Points on a hilly landscape, in no order, each with its height.
From any point a ball rolls to the lowest of the 2 points nearest to it. It stops when none of these is lower. Distance is the straight distance between rows; heights are no part of it.
<1194> height 558: [ -9 -31  56  12  50  96  14 -48  32  61  48  37  -9 -25   8 -29   2  -3
 -28   0  27  -7  12 -27 -50  20  48  25 -29  -2   2 -20 -34 -17]
<1470> height 801: [ 22  33  24  -8  47  38 -17   6  37  34  45 -40  30  16  -7 -24 -14  -7
  -9   6   3  11 -62 -30 -54 -10  41 -17 -69 -16  29 -16 -13   2]
<328> height 400: [ -2   4  10 -22  12  39  -3 -18  50   4  -5 -54  11  26 -29   8  14   4
  -5 -54   5  -5 -21 -16 -24  -2  24   2  54  -8  27 -76  -8  15]
<680> height 395: [-77 -28  69   2  25  -4  16  -8  14  43   8  53 -28 -14 -42   9 -11  15
  -6 -29   7  -4  42 -16 -24 -21  27  23  67  38  40 -27   2 -16]
<126> height 340: [ 15 -17 -23  16 -34 -24  23  19   2  20 -26  36 -62  12   9   4  52  -3
  24 -15  15   7  69  -9  68  11  -9  11  24   2 -30  -1  -6  55]
<947> height 577: [-50 -64  26   4 -21 -62   8 -26  -3  18 -13  51  -4  43  -4  12  25  28
  25 -22  19  -3  19 -31   9  15  10  36  55  60  24  -1  24 -16]
<5> height 253: [-15   8 -24 -14  38  -5  -3  -3  36   8 -43   4   5  -8  -4   5   0  -6
   3 -18  25   6 -39  36  34  -5  15   8  44 -29  26 -11 -27 -14]
<883> height 217: [ 34 -13 -26 -69 -27   9  -5  23  16  -3  -2   7  14  -8  49  -2 -10  -2
   2  15 -54  14  32 -19 -17  21  34   5 -54  24 -30  17 -26  -2]
<1104> height 368: [ 41  -9   7   7 -19  34  18 -69   1 -29  -8  71  10 -11 -28  -9  32 -10
   6 -11  -5 -52  18  10  25 -11 -40  47  69  -2  -7 -25   8 -20]
<503> height 298: [  9  18 -24 -25 -12 -11  19  91 -10   5 -29   6 -32 -27  31  20  -8  35
  34 -25 -54  36  10  31  25  60   9  -9 -46  16 -47   6  -3   1]
<911> height 373: [ 33  35  -2  -4  -6  29  13 -39  -7 -33  31  84  24 -29 -55  34   8 -21
   9 -19 -19 -59   8  35   3 -52 -12   0  71  13  -5 -38  29  -9]
<255> height 807: [  7   2 -16 -17  36  16  15  15  42  24  30  -1  16 -20  -3 -21  -2 -16
   5 -25 -16   6  -7 -18 -26 -33  23 -30 -39 -34  17 -29 -13  15]
<1114> height 742: [ 10  28  32  42 -28  52   2 -33 -26 -35   8 -66  34  -5 -19  19  23  59
   5  12 -49 -44 -39  21 -36  36 -27 -18   0  -6 -15  -3  40 -10]
<556> height 451: [ -3 -57 -26 -11 -12 -59 -15  16  -3 -44  -1 -27  -3  -1  -6   3 -26 -85
  -6  -7  10  15   6 -16  -5 -57 -28 -43  43  26   1  11  15  10]
<1099> height 174: [-17  -1  42  47  29  32  45 -20   3  27 -20   9 -15  21 -42 -34  34   8
   4  31  38 -12  57 -41  41   6 -38  21  -3 -49  -1  13 -46 -12]
<1023> height 728: [ 26  -1  37  12 -18  36 -50 -12 -48 -16 -29 -29  -5 -10  27 -33  11  15
 -26  36 -41  -8 -36  20 -30  73 -20  40  27  61 -16  77   1 -28]
<1244> height 366: [ 25 -20  -6  40 -51  90 -11 -21 -23   1  -6 -62 -46 -44  36 -14  -6  29
 -30  -9 -26 -12   2  24 -20  57 -27  37  19 -14 -39   2 -22  14]
<651> height 135: [-45 -62  14   8 -34 -69   7 -62 -16 -21   0  16  46  14  18   8  12  39
  23  19 -21 -15 -13 -20 -18 -10 -24   6   0  29  19  30  18 -41]
<165> height 374: [  4  48 -13 -30   3   3 -23  46   3  -4  12 -31  10  44 -26  -6 -18 -63
 -22  28  73  27  20 -18  22 -19 -13  -4 -30 -18  30   9   6  -3]
<638> height 251: [ 19 -40 -51 -35 -20  11  15 -23  35   7  -9 -26  42 -43  51   2 -31  11
  -3   4 -33 -21 -23  47 -11 -12   8 -33 -25 -62   6 -11 -27   1]
<236> height 317: [ 62  55 -14   3  20  29 -31  52 -19   1  15  11 -42  24   9 -10   6 -39
 -26   1  32  47 -14 -29  17  19  10  26 -67   8 -40   5  -1  18]
<324> height 234: [-58  -4  13   0 -33   9 -14 -49   3 -31 -17 -72  16 -30  18   3 -40  -6
  -6  61  30 -27  15  58   8   5 -17  -6  47  -8  18  33 -14 -18]
<486> height 271: [  3  19   4 -19  -7  12  -9 -54  17  -6  24  10  35  29   8  12   1 -10
  -6  22  75 -21   9 -15  25 -11  18  43   3  -8  33 -14  -9  -2]
<696> height 191: [-53 -11   3  83 -14 -72  14 -47 -18   5   1  -3 -16  -9  14  32  24  38
  25  31   4 -11 -17  23  39 -29 -29  -4  10 -29   3  23   7  12]
<233> height 369: [ -3 -22 -24   1  -8 -57  -3  13  -8  -2 -35  33 -31  -2  42  -4  27  -6
  10  26 -19  26  39  -2  52   4 -25  -3 -18   6 -35  41  -4  25]
<1360> height 190: [-39 -25  16   3   0 -65  23  -7  -9 -24  -7  15  48  16 -30  22  15  30
  42 -22 -39  -9 -47 -14 -22 -24 -18 -30  19  20  29  -4  20 -50]
<191> height 792: [  3 -16   3   2  22   5 -15   2  10  40  26 -20  -9  10  16 -50 -30 -37
 -51  15  39  50  -9 -50 -30 -34 -22  30 -79 -43  33  16 -18  -1]
<1448> height 584: [ -8 -17  54  28  48  87  25  -7  -3  41  39   2 -33 -13 -21 -51 -10   7
 -35 -23  12  10  23 -63 -58  24   9  16 -42 -15  -9 -16 -26 -15]
<882> height 787: [  5 -21 -23  -1  -2  -9   3  -4  -2  -3  15 -17  -6 -30  23 -38 -30 -28
 -19  22  -6  15  20 -28 -14 -46 -39  -9 -54 -52   4  27  -8  16]
<500> height 485: [  0  28  -7   2   7 -23 -53  -1  -7   4 -65 -14 -15  56  16  -8  23 -13
 -31  43  33  36 -12  21  58  52  -7  29  -3  30 -17  55  -8   0]
<1206> height 545: [-21 -23 104  18 -12  -1  27 -39  -9   9  -8  54  -2  23 -62  -5  25  28
   9 -18  -5 -34  11 -36   4 -21 -44  41  79  33  23 -36  11 -30]
<77> height 266: [ 13  62 -21   3  20  19 -27   9 -18 -18  52  32 -14 -32  -6  15 -10 -17
   0   4   2 -16 -12  19  -4 -21  39 -10  -7  16  -8   9  19  16]
<759> height 286: [ 42  26  13  16  37  47 -30   9  -2  13   1  -5 -64  12  28 -40   5 -24
 -46  27 -11  44 -14 -39 -20  21  21  13 -78   6 -62  42 -32  12]
<1281> height 78: [-45   0  32 -13  -6 -42 -36 -54  -2 -25 -21 -33  39  51   9  12 -19 -12
 -15  58  48  -1 -48   1  10 -14  -3  13   9  29  43  45   6 -43]
<1010> height 229: [-32 -41   8   8  14 -11  11 -82  36  17   0  65   4  22  -5   2  55  16
  -4   0 -23 -23  43 -23  -8 -26  23  20  26  24  -1  -5  -1   0]
<567> height 153: [ -1 -37 -24 -57 -30 -20  24  14  16 -13   2  30  15 -11  27  -4  16  -4
  20  -5 -77   4  70 -26 -28 -16   6 -32 -42  31 -32   5  11   0]
<734> height 504: [ -5   2  75  14 -10  31  16   8 -24  12   1  41 -29 -14 -68 -20  12  -9
   2 -31   8 -21  45  -1   4   7 -51  34 102  45   9 -21   6  -1]
<80> height 427: [ -3 -13 -11 -28   1 -33  -9  30  -7 -16 -16   6  -3  17 -31  -8  -8 -74
   1  -7  44  14  26 -23  21 -35 -33  -3  59  12  18   2  -4   0]
<14> height 50: [-22   1   9  42  48  31  27 -24  30  22 -25   6 -23 -18  -7 -31  33   7
  -3  29 -11  -6  26   2  30  -2 -14 -22 -24 -51 -20  30 -47  -5]
<1091> height 127: [-27  40  16  28  28  41 -25   5 -15  12 -10  -7 -31 -15  -2  -4   6  37
  -9   1   3   5 -29  36  -2  59  34  23  13  33  -7  33 -18 -18]
<539> height 310: [ 35   4 -43 -48  -6   3   3 -39  42  -4   9   0  63  24  28   6   3 -12
   3  20  37 -16  -3  -8  18 -11  25   7 -33 -32  16 -19 -19   1]
<921> height 645: [-49  -7  32 -49  21   1  15  36  -2  28  39  46  29  -4 -28 -18 -45   6
  12 -11  30  -6  38 -39 -36   5  28   7  -8  29  58   6   6 -39]
<697> height 463: [-34 -13  16 -23  43  35   4  16  56  29 -36 -66   2  20 -31 -48   7 -15
 -15  -3 -14  19  38 -23 -13   6   3 -34  13 -26  14  -7 -39  11]
<436> height 414: [  5  36  16 -48   3 -12 -14  86 -23 -13  26   2  29  45 -43 -29 -20 -56
   6   7  38  17  43 -50  -6   0 -25 -10 -23  26  19  14  24 -16]
<735> height 597: [-58 -19  11   8   3 -52  18  36  13  26 -24 -10  -3  59 -28   9  39  16
  33   2   3  17  56 -26  20  24  22 -33  23  32  -5   5  -3   8]
<103> height 28: [ 13 -34 -34 -49 -32 -24 -21 -10  13  -5 -27 -29  53  17  37   1 -22  16
  -2  -8 -23   7 -47  -3 -32  26  14  27   5  13  17  -1 -21 -36]
<1224> height 668: [-15 -12  -5  -6 -20 -19  20  18 -40 -10  10  40   4 -41  -3 -17  -9  15
  25 -18 -19  -6  22  -3 -15  -1 -28   2   4  18  15  20  12 -23]
<1086> height 587: [-67 -39  14   9 -14 -72  21 -16  14  25  -7  12  25  67   0  32  30  48
  37   6  23   1  24 -24  16  24  35  -7   5  38  15  -1  13 -12]
<227> height 611: [-22  10  25  -4  25 -19  -4  34  -1  27  19  33   7  60 -35   7  24  18
  10 -10  24  17  41 -59  -3  28  46   9 -10  47   8  -9  23   7]
<422> height 679: [-16   4  23  30 -30  -7  17 -41 -42 -16  50  39  17 -24 -15  12   5  26
  19   9 -15 -40  17   0 -19 -19 -28   4   5  23  13   2  31 -10]
<1299> height 214: [ -7 -15 -34 -15  -5 -34  -4  -9  24   9 -52 -22   1 -19  58   0 -24  26
  -5  51 -60   3 -13  51  27  21   3 -39 -60 -28 -34  40 -36   1]
<602> height 52: [ -3 -37 -15 -51 -30 -32 -12  23  -7 -42  16 -21  23  -9  20 -18 -18 -47
   5  21 -52   5  42 -26 -41 -20  -8 -52 -23  41 -23  32  21  -3]
<774> height 205: [ 41  21   5  30  17  15 -12  20 -46 -25  24  12 -27 -57 -28   9 -31 -10
 -10 -54  -2  10 -70  12 -24 -36 -40  14  32 -26  13 -35  33  12]
<724> height 465: [-32  -7  20  15 -39   8  25 -42  16   1  17 -36  13 -25  23  24 -31  35
  15 -11  48 -25 -25  25   1 -19 -10  31  25 -38  51 -54  -7  -6]
<948> height 814: [ -8 -10 -37  -7  -3  -7   0  16   9  24  49   8 -28 -29   9   6 -10  -5
   2 -58  -8  17   9 -15 -45 -34  40  -7  -2   9  15 -41   6  40]
<996> height 278: [  2  10   9  44  -9  38  45  21 -16  27  -8  25 -57  -3 -37 -17  33   5
  22  -8  30 -11  79 -14  51  15 -18  10  18 -22 -18  -3 -26  26]
<3> height 245: [ 37   8 -28  16  19  -7  16   3  16 -12 -40   6 -17   0  33  31   4  41
   4  32 -44   2 -24  46  57  17   7 -35 -65 -56 -62   5 -13  16]
<599> height 448: [ -4  15  27 -22  17  -5 -13  36 -13 -20 -13 -35  30  33 -37 -31   3 -19
   0  14  -8  18   7 -46 -20   9 -27 -15 -15  13  11  17  14 -17]
<701> height 294: [-24  19  -6  18   0  40 -19 -51  19 -19 -30 -36 -16 -44  17   4  -8   1
 -18  39   0 -25   8  75  27   9   3  -1  49 -24 -11  26 -17   1]
<1504> height 774: [ 25 -34 -30 -31 -24   5  30 -34  -2  -6  41  63   9 -54   1 -30 -27 -24
  -5 -28 -21 -15  35 -30 -35 -65 -24   6 -15 -23  16 -19  -7   1]
<1233> height 262: [ 45   4 -23 -52 -34   0   6  87 -22 -16   9   6 -18 -45  49  19 -32   5
  22  -4 -77  26  10  10 -17  29   6 -11 -64  19 -47  16   9   1]
<1451> height 821: [-27 -35 -42   6 -52 -32  -6 -21   1  -7  54 -29 -28 -14  28  37 -21 -24
   6 -31  32   1  28   0 -20 -41  28 -15  32  23   7 -34  17  53]
<383> height 342: [ 33  21 -39 -45  -2 -24   7  13  13 -15 -19   7  47  41   0   5  -4 -42
   3  31  58  11  14  -8  55 -22 -14   0 -37 -46  17   3  -9 -15]
<773> height 436: [ 16  36 -19   4  29   0  -3  30  22 -23 -29 -14   3  27 -46  45  30 -11
  17   0  -5 -18 -10  36  43 -16  31 -48  60 -31 -20 -27  11  19]
<617> height 458: [ 39  37 -11 -27  32  10 -26  43  23 -33 -76 -17  -9  37 -18  17  16 -20
  -2  28  -8   8   3  37  75  24  10 -36  24 -21 -48   9  -1  22]
<1067> height 284: [-30 -52   5  -9  14 -23  -3 -47  24  23  33  36  -6  14  -1 -14  11 -18
 -20  -4  -8  -1  60 -58 -36 -43  28   0   4  22   7  -9   6  27]
<1166> height 136: [ 51  12 -40 -39 -10 -31 -12  42   1 -11 -16 -44  27   9  41  23 -56  -8
  -4  26 -35  25 -43  31   2  -1  21 -27 -69 -38 -30  -7  -1  13]
<159> height 658: [-44  -7   2 -25  11 -32  -1  21 -20  13  12  27  26 -20  15 -16 -30  17
  12  11   3  16  -7  -8 -28   8  14  13 -31  24  37  43  -7 -43]
<645> height 318: [ 17  66  18   7   9  20 -25 -28 -24 -44  69  35   8 -32 -41  26 -22 -30
  -4  18   5 -42 -15  20 -12 -54   2 -11  38  20   4 -16  35   7]
<739> height 336: [  6  30   4  41  65  49 -14 -43  27  -5 -43  -8 -35 -40   1 -13   0  -9
 -22  29   3  -9 -49  78  34   1  13 -11  17 -57 -19  27 -33  -7]
<1515> height 204: [ 32  52 -14  16  62  46 -21  28  19  17  37   5 -42 -31   3 -29 -32 -59
 -30   1  42  21 -52  10  -3 -36  20 -10 -57 -52   3   4 -18  12]
<268> height 334: [-77 -54  43  -1  34 -35   3 -38  27  17  25  28  -2   1 -29  -5  -3 -24
 -12   6 -20  -8  36 -37 -43 -65  12 -24  43  34  29   1  -1 -14]
<826> height 146: [-34 -42 -22 -41 -23 -13  -3  -9   4 -32 -12 -46  33 -35  18 -10 -29 -16
  -3  23 -63 -11  12  21 -53 -12   0 -59   4  22  -5  40   0 -26]
<873> height 213: [-36  15  24 -13  -7   1 -45 -50  -2 -12  10  15   5  19  14  18 -11 -15
 -18  51  79 -15  26   8  27   8  29  56  48  47  23  24   3  -7]
<1331> height 824: [-13   7 -48 -42 -27 -48  -4  50   8  17  38  -8  25  21  34  36 -16  11
  30 -25  10  22  -1  -2 -19  14  75 -14 -30  44   6 -29   5  14]
<959> height 722: [  3   2  32 -19  -4   1 -40  24 -47 -23 -31  -6  12 -11   3 -16  -2   2
  -5 -10  -5   3 -48  20 -17  58 -32  36  57  70  21  40  20 -38]
<777> height 762: [ 44  -2 -37  -8 -13   5   3   1 -13 -34  21  17  16 -42  20  24   0  10
  -1  -5 -79 -15 -22  21 -42 -31  13 -38 -36 -12 -33   0  38   8]
<1046> height 712: [  1  11 -15 -23 -49 -17 -23  26 -25  -3 -13 -59  22  33  32  -2 -21  -1
  -9  51  11  19  25  -1  12  44 -13  -8 -44  17 -17  40  -5   4]
<1433> height 287: [ -5  13  50  41  46  40   6  -6   3   5 -40 -13   1  46 -46 -24  66  48
   1 -13 -35   7 -14 -32  -3  61 -11   7   1  12 -21   2  -5 -23]
<1068> height 706: [ 26 -18  16  11 -36 -45  12  49 -53  -9  28 -12   3  -3  15  -1  22   7
  17 -48 -26   3 -14 -11 -38  33 -39 -13  15  58   2 -13  53  23]
<791> height 496: [-24 -14  69  13 -18  54  34 -58  26  21  22  16  27 -42  23  -5 -26  44
   6   1  56 -31 -17  15 -10   0  -2  60  -4 -25  51 -48 -31 -42]
<15> height 202: [-26  47  11  54  24  15 -25 -23 -22   2  22  37 -46 -27  -7  19  23  19
  -2   6  10  -7  -7  35  17  10  28  25  30  35 -16  17   9  10]
<68> height 439: [ -6 -10  -4   7 -29   2   4 -33  18  -3   2 -60  23  23   4  23  -2  41
   9 -32   7 -15 -40  -5 -12   3  -1  11  23 -22  24 -54   8   7]
<1003> height 767: [ 47   6 -30   7 -14   2  17 -30 -28 -29  70  57  23 -48   3   7 -12   0
   2   0 -42 -35  -4 -10 -30 -61 -13 -21 -49 -21 -15  -7  32   5]
<107> height 734: [-13  13  37  37 -23  38 -19 -40 -30 -28 -25 -58  14 -14   4  -9  -3  47
  -5  39 -16 -27 -32  35  -3  53 -40  26  23   2  -4  40   4 -31]
<179> height 831: [ -9 -13 -46 -49 -50  12 -27  10  24  17  27 -77   5   1  51   7 -44 -26
 -22  28   7   0  40   7 -22   5  43 -35 -14  11  -5   2 -30  45]
<1019> height 425: [  1 -28 -24 -59  16  30  21  35  59  15 -58 -44   7  -1  -4 -32   1  -5
  -4 -40 -40  24  36 -12  -5  22   2 -25   4 -26  -5 -28 -42   3]
<1431> height 88: [ 32 -21 -51 -60 -27 -67 -15   8  24  -3 -23 -41  64  43  44  26 -39 -15
  -3   1 -24  28 -65   9 -13   3  32   0 -44  -2  -5 -28 -20 -13]
<26> height 29: [ 73  14  -8 -22  53  42 -33  55 -17 -38 -69  -5 -31 -24  -5 -24 -36 -32
 -35 -11 -19  36 -63  41   9   5 -10  -6  -1 -40 -30  23   4  -7]
<1140> height 413: [ 21  57 -16   9  59 -20   4  23  26  -1   2  45  10  19 -43  33  48  -9
  27   7 -12 -17 -15   8  36 -35  45 -37  -1 -24 -17 -17   1   7]
<229> height 472: [ 39  18 -26 -25  -3   0 -11  27  15 -16 -73  -8   1  43  19   5  12  -4
  -8  25  16  17   9  17  82  53 -20  12 -20 -23 -38  13 -21   6]
<510> height 139: [-21  -1 -16  60  16 -36  19 -27  12  14 -10 -10 -23  -5  14   3  30  17
   1  54 -11  -3  21   8  51 -28 -19 -36 -36 -61 -28  36 -16  33]
<557> height 610: [ 19  12  18   1   7  74  17   2 -10   3  23 -34   9 -15 -17 -33 -16  10
 -11 -17  18  -2  -2 -34 -34  20 -16  17 -30 -26  14 -15 -22 -16]
<471> height 116: [ 49  57   3  -1  56  70 -39  33  -1  -5 -48 -27 -53  -8 -12 -33 -20 -36
 -40  -4   5  35 -56  22  -3  34  19  -2 -14  -9 -30  33 -32 -13]
<606> height 126: [ 36  33 -22  25  50  15 -20  52 -18 -11  -8   5 -48 -36 -19  -6 -28 -31
 -22 -34  11  33 -54  22   9 -32  -9  -5   4 -49  -7  -7  11  18]
<376> height 717: [ -7 -35 -35  -5 -52 -61 -12   0 -14 -36 -34 -76  35  31  29  16 -37 -22
  -2  45   5   5  -6  23  22  10 -33 -47 -15  -4 -18  30   8  -1]
<805> height 206: [ 31  11  -8  71 -29  32   7 -27 -21  13  40  26 -67 -19   4  21  32  28
   0 -65  14  -9 -13   4   0   5   6  48  23   9 -17 -59  24  49]
<122> height 782: [  5 -47 -37 -33  -7  -5  23   1  17  -1  -6  47 -37 -59  30 -34 -15 -28
  -7  -4 -31   6  66 -21   7 -46 -28 -13 -26 -32 -12  23 -24  17]
<1031> height 714: [  8 -24  41  -5 -13 -41  -1  68 -56   7  -8  -6   1  13  18 -30  22   1
  -3 -33  -4  24 -11 -13 -23  65 -53  21  21  76  16  23  35  -8]
<1290> height 565: [-28 -45  50  -1  -7 -51  15 -17  -2   0 -26  56  -1  36 -46   7  39  -1
  29 -27   6 -23  -3 -21  20 -17 -29  26  99  55  28 -16   4 -30]
<537> height 475: [-54   1  26 -14  41 -11 -12  24  33  34 -19 -56  18  41 -17 -31  -7   6
  -9  26  -9  29   7 -19 -23  26  24 -35 -29   7  15  20 -17  -5]
<1164> height 838: [ 41  44  -1 -14  -3 -36  38  89 -25 -12  -7  23  35  37 -43  13  22  -2
  61 -14   5   4  16 -14  38  19 -16 -22 -19  -6 -11 -23  23  -7]
<853> height 836: [  3  -6 -52 -29 -49  48 -19   1  22  18  13 -40 -35 -18  48  16 -10   1
 -21 -10   3  -6  55  15  -4  20  44   1  14  13 -22 -13 -21  54]
<718> height 176: [ -2  -7 -45 -15   3 -48  -5  36  22  -2 -22 -47  -5 -13  45  21 -57  -5
   2  35 -34  16 -21  61  15 -19  20 -79 -51 -49 -28   9  -2  34]
<4> height 820: [-15   0 -27   1 -10  -8  13  30   2  55  41   9 -14  -8  32   8 -19  35
  12 -40  35  24  -3 -10 -18  16  51  22 -42   5  28 -26  -8  21]
<218> height 689: [ -1   3  40  18 -48 -34  -3 -14 -63 -18  77  28  19  10  -1  23   6  -1
  17  11  20 -39  21 -15 -14  -1 -26  -6  24  79  10   5  60  18]
<371> height 250: [ 50  31   2  29  68  43 -13  -6  22   1  17   2 -59 -28  17 -38  -6 -39
 -34  16 -17  19 -51 -11 -18 -31  19 -29 -80 -49 -49  21 -20  15]
<382> height 833: [ 11  54 -10 -36   5 -23  15  52 -16 -26  19  25  59  23 -44  32   7  12
  52 -27   9 -15 -24  -5   2   9  24 -22   4  23  25 -28  25 -31]
<57> height 275: [ 25 -10 -40  33 -53  33  25   5 -16  26  10  22 -62 -22  32   3  21  39
  10 -58   5   6  21   6   7  41  15  41 -10   8 -27 -25  -2  35]
<399> height 200: [ 26   9 -42 -34  23  28 -12  22  19  -3 -30 -25  16 -33  19   3 -43  -5
  -8  -5   5  -1 -50  64  11   5  26 -19   2 -51   9  -5 -20  -3]
<521> height 267: [ 24  28  -7  61   6   2  -3  -7 -20   2  40  -6 -43 -23 -14  31   6   9
  -4 -50  16   6 -48  -2  -4 -34  -4  15  18 -30   5 -57  28  48]
<1002> height 705: [-21  -9  14  -6 -60   8  -6  -6 -36   5  17 -41  31  33  19   2 -21  19
  -2  48  60 -11  58 -22   7  49 -15  26 -18  16  15  33  10  -1]
<176> height 299: [ 31  -6  11  46 -44  68   0 -32 -19 -11  18 -26 -43 -34   4  -1  19   8
 -15 -36   1 -24  22  14 -14  19 -32  40  52   0 -21 -43  24  38]
<1267> height 526: [-20 -31  57   9   5  74  25 -80  30  16  20  40   9 -38   5 -12  -3  30
 -21  -9   1 -32  14   2 -46   0  11  59  13   4  23 -31 -21 -42]
<133> height 826: [-20 -25 -29 -12 -47  -6 -39  -2   0  16  39 -83 -25  15  35   8 -43 -39
 -39  -1  50  28  22 -23 -30 -18  19   7  10  12  12 -13  -4  57]
<167> height 219: [-15  17  53  30  32  53  10  -3 -35  -8 -16  19   4  -7 -28 -32  17  38
   3   5   0  -5 -12 -13  -6  60 -24  29  -8  16  -3  33 -16 -57]
<825> height 627: [-26  26  46  -8  24   8   6  17 -24  31  57  81  -6  12 -54   3 -21  11
   4 -10  34 -16  50 -46  -9  13  36  22  11  56  22   1  27 -13]
<1457> height 345: [ 70  50 -12 -10  -3  -6 -24  77 -36  -6   2  -2  -7  32  -2  10  13 -29
  -7 -28  36  42 -33 -12  22  32 -15  27 -26  20 -12 -20  32  20]
<333> height 316: [  0 -27  -7   5 -16  27  33 -42  19 -14 -42  15  11 -21 -14  -6  15  27
  20 -31 -13 -31  -3  26   9   6 -30  36  59 -33  16 -28  -8 -38]
<1101> height 142: [-58  30  30 -10  27 -35 -45 -26   6   0 -13  -2  -1  40  -4  18 -17 -43
 -25  53  86  16 -26  22  38 -31  18  20  26  27  55  38  -3 -30]
<105> height 86: [  0 -39 -21 -10 -22 -61 -27 -56   2 -27 -32 -12  45  25  38   1   8  21
   1  23 -30  -5 -60   2  -7   8 -11  16   4  18  -4  28   8 -31]
<1036> height 375: [ -4 -30 -22 -21  -2  47  53   2  42  18 -46   1  -1 -17 -21 -22  17  16
  16 -57 -17  -6  35   9   3  10  -4   1  30 -40  14 -39 -33 -11]
<151> height 750: [ 28  41   7  26  19  71  20 -15   5 -31   4 -38  40 -13 -30  13  14  34
  -1  11 -61 -39 -36  32 -31   9   8 -55 -34 -45 -26  -8  19 -16]
<304> height 697: [-11 -15  18   7 -76 -37 -14   1 -74 -12  50  -3  20  12  38  17 -18   1
   9  35  56 -17  23  -6  -3  28 -31  21  -2  61  19  41  42   1]
<847> height 828: [-26  37  -6 -28  -3 -34   8  39   4   0  41 -15  56  43 -10  32   2  32
  43   2   0  -4   1 -12 -20  23  59 -38 -38  41  15 -15  20 -15]
<636> height 756: [ 17  39 -19  14  28  47  25  13   1 -34  18  19  27 -41 -17  28  -1  20
  12  17 -71 -45 -20  62 -22 -33  19 -76 -40 -44 -24   8  33 -12]
<300> height 224: [-35 -66 -23 -24 -25   1  33 -42  29   0  -4 -34  45 -47  25 -11 -16   5
   5  -3 -54 -20  16  18 -55 -36 -19 -39  -3 -32  21   2 -14 -21]
<543> height 365: [ 18  32  10  55  67  19 -11 -44  26  -8 -36   8 -19   9 -28   6  49  10
  -9  -1 -15  -3 -65  21  28  -5  14  -4  16 -38 -25  -3 -11   0]
<1209> height 236: [-24  -3  20  34  29 -59  26 -20 -22  -2  -4  74  15 -16 -40   8  30  31
  31  -3 -41 -14 -39  -2   0 -41 -29  -4  12   0  19  18   5 -40]
<420> height 450: [-41  12  59  26  20  31  16  13  -9  38  12  71 -61 -26 -58  -4 -12  12
  -3 -41  34   4  43   2   4   2  10  51  77  36  20 -31 -14  -2]
<1197> height 796: [ 23  17   9 -16  26  30 -25   7  25  40  -5 -59  13  31   9 -41 -28 -25
 -46  22  22  41 -44 -22 -34   3   5  10 -71 -26  27  16 -35 -11]
<146> height 228: [ -9  -9 -12  49  -2 -62  28 -54  -6  -2   6  55   8 -14  -4  31  29  22
  30   5  -5 -27 -30  12  26 -57 -19   8  17 -39  10  -4   7  -5]
<223> height 311: [ 17  -5 -35  33 -48 -35  41   2 -13  -2   2  12  -9   5  -1  26  29  16
  41  -6  11 -21  33   4  49 -13 -16 -19   3 -37 -16 -16  16  38]
<97> height 168: [-15 -20 -14   5  39   1  24 -62  54   9 -24  63  11  -9  -6  -2  63  -3
   0   7 -50 -29  20  10  11 -44  15 -15  11 -20 -10   6 -23  -9]
<290> height 315: [ 22   7 -33  10 -24  -2 -16  30  -2  21  -8   1 -41   7  42  15  22  32
   1 -27 -27  27   3   3  14  54  29  20 -25  34 -48  -5  -5  38]
<56> height 698: [ -8 -31  12  19 -55 -40 -11  -6 -44  -4  58  12 -17  -1  19  30  10  11
  11 -45  -3 -10 -12 -10 -39  -1   1   9  38  84   8 -25  56  32]
<1473> height 158: [-61 -14  47  -2 -29  -8 -31 -45  -7 -30  -7 -93  22  14   5   2 -51 -22
 -20  63  39  -7  -7  10 -19 -12 -15 -15  24  27  31  41   3 -24]
<1340> height 289: [  5 -41 -63 -14   1 -51  -8 -14  35   0 -87   9   3  23  33   4   0   2
  -3 -17  19  17 -37  37  65   8 -19  29  42 -41  -1  -6 -23 -12]
<501> height 398: [ 20  -9 -16  -5  -3 -42   2  53 -26  17 -11  33 -30   8 -23 -27 -12 -71
 -17 -20  54  44  17 -34  30 -49 -73  24   7 -26  30   2   0   4]
<1217> height 372: [ 70   7 -17  -3  -2 -46   8  94 -34   3 -14  23 -22  21 -11   0   4 -58
   4 -38  33  49  -8 -14  40 -18 -56  13 -12 -29  -2 -29  32  27]
<972> height 274: [ 41  16 -26  21  -6 -27  23  48 -10 -16 -20 -15   1  16   6  34   7  22
  25   8 -18  11   4  19  55   2 -13 -39 -39 -60 -48 -20  21  39]
<1123> height 341: [-18   8  29  19  44  42   2   1  29  34 -15 -40 -10  29 -28 -14  28  45
 -10 -43 -17  20 -24 -22 -29  39  22   6   2   3   4 -35 -18   3]
<732> height 390: [ 11  32   5  50  51 -28 -22 -19   9   2  -2  28 -36  25 -35  14  61 -20
  -7  16  -2   0 -14 -17  35 -42  10  -4  27  -8 -25  -3   1  40]

Call two points neighbours if one is among the 2 nearest of the other. Go from one point of each pair to the other, from neighbour to neighbour, staying as low as possible. Name the highest point that can't be avoided.
<14>, <1091> -> <1046>
<1091>, <26> -> <537>
<1091>, <333> -> <911>
<399>, <805> -> <290>
<14>, <103> -> <1209>
<1281>, <399> -> <229>
<805>, <26> -> <521>
<602>, <399> -> <638>
